Points on a hilly landscape, in no order, each with its height.
A ball rolls from a point to whichever of its 4 nearest points has the largest drop for the distance, and stops where none of them is lower. Distance is the straight distance between rows; heights are no part of it.
Ruvi (h 240): 54; 5; 12; 17; -6; -12; 0; -3
vakiv (h 415): 3; -11; -6; 21; -12; -3; 5; -12
saf (h 324): 38; -2; 3; 24; -9; -16; -2; -9
luv (h 379): -15; -9; -19; 25; -12; 4; 2; -15
kada (h 227): 55; 10; 17; 11; 5; -10; -3; 6
zonu (h 447): -9; -1; -15; 9; -9; 4; 0; -12
Malu (h 361): -5; -11; -11; 33; -11; 2; 8; -12
Gil (h 190): -35; -2; -7; -12; 1; 20; 0; 0
Tefa (h 255): 32; 5; 23; -8; 14; -17; 5; 15
mobef (h 179): -4; 16; 15; -27; 14; -10; -5; 9
mikif (h 192): -41; 6; -4; -18; 9; 15; -7; 5
Sodon (h 248): -19; -7; -18; -5; -11; 9; 4; -2
zezem (h 296): -45; 18; 2; -40; 9; 10; -11; 5
doto (h 616): -45; -18; -25; 16; -20; 11; 5; -15
logi (h 283): -16; 0; -15; -4; -4; 4; 1; -1
Gal (h 152): -16; 2; 2; -19; 10; 3; 0; 9
zazu (h 33): -16; 5; 15; -29; 13; -3; -1; 12
bina (h 233): -1; 12; 10; -12; 17; -4; -4; 10
pugek (h 278): 19; 9; 29; -12; 17; -8; 1; 8
renu (h 231): -21; -6; -12; -9; -5; 8; 4; 2
kosa (h 300): -7; 2; -9; -11; 8; 3; -3; 6
Pasul (h 326): 8; -21; -12; 32; -16; -9; 8; -5
Rodu (h 195): -30; -2; -3; -16; 6; 18; 0; 5
dafiv (h 222): -33; -11; -17; -6; -14; 16; 6; -8
Vib (h 221): -38; 18; 10; -33; 12; 11; -10; 4
Dafuf (h 297): 28; -7; -3; 27; -10; -19; -3; -7
boz (h 308): 41; 1; 5; 30; -10; -14; -4; -8
turo (h 204): 42; 9; 19; 0; 11; -19; 0; 16
salib (h 313): 24; 6; 34; -17; 17; -11; 4; 9
bozar (h 298): 44; -10; 13; 39; -10; -16; 1; -8
Turat (h 631): 11; -2; -3; 5; -5; 6; 2; -4
mifo (h 301): 13; 22; 26; -24; 20; -9; -7; 5
Git (h 401): -18; -4; -20; 13; -11; 3; -1; -12
rir (h 174): -36; -6; -16; -9; -8; 24; 2; -7
vafog (h 178): -30; 16; 14; -33; 13; 10; -7; 3
gemo (h 198): -47; 5; -11; -16; 7; 22; -7; 1
duv (h 53): 30; -1; 0; 3; -1; -10; 3; 8
gova (h 191): -44; 1; -18; -10; 2; 26; -3; -3
Kel (h 387): -6; 4; -15; -1; -5; 5; -2; -1
Zaki (h 97): -43; 0; -21; -5; -11; 26; 2; -13
ganol (h 177): -38; 9; 8; -24; 12; 12; -4; 3
nitar (h 380): -22; -7; -25; 14; -14; 2; -1; -12
dab (h 277): 47; -1; 11; 28; -8; -17; -2; -7
maz (h 270): 14; -15; -10; 31; -13; -15; 0; -5
vel (h 232): -27; -9; -16; -8; -9; 15; 3; -4
Dun (h 437): 14; 1; 1; 1; 5; 4; 3; 1
vusud (h 216): -23; -9; -13; -12; -3; 14; 3; 1
rofut (h 395): -42; -10; -25; 1; -17; 17; 2; -16
pef (h 315): 38; 9; 32; -17; 19; -26; 1; 13
bired (h 247): 36; -13; 3; 43; -11; -10; 0; -8
gakug (h 302): -34; -11; -21; 2; -14; 6; 3; -11
Vukim (h 234): 19; 3; 14; -6; 11; 1; 5; 8
mav (h 201): 50; 6; 14; 6; 9; -16; -3; 13
futi (h 54): 7; 13; 12; -4; 16; 0; -4; 6
rori (h 205): -24; -6; -7; -14; 4; 12; 2; 4
dufud (h 596): 20; -9; 0; 11; -12; -8; 6; -7
niker (h 85): 26; -8; -8; 41; -7; -17; -2; -6
fikif (h 207): 26; 1; 17; -3; 9; -8; 6; 11
feg (h 167): 38; 4; 13; 0; 6; -12; 1; 13
gugi (h 446): 20; -11; -4; 19; -14; -15; 4; -4
zap (h 374): 36; 0; 0; 16; -8; -15; 0; -1
Rel (h 316): 6; 6; 4; -3; 9; 6; -2; 4
Saz (h 157): -29; 2; 11; -25; 13; 10; 0; 3
lenuk (h 203): 45; 5; 6; 10; 1; -14; -3; 8
Non (h 118): -23; 7; 16; -34; 11; 7; -1; 8

For each start below, name the point where the ball stops.
mikif: zazu
kosa: zazu
Rodu: Zaki
luv: niker
mifo: zazu
dab: feg
rori: Zaki
dufud: niker
zezem: zazu
bozar: niker

Call two points neighbours if one is among the 4 nearest of the other. Go from one point of each pair to the other, from neighbour to neighbour, staying as low as possible. Name the highest point that can't be avoided.
duv and Zaki: Vukim
duv and niker: bozar
zazu and Zaki: mikif
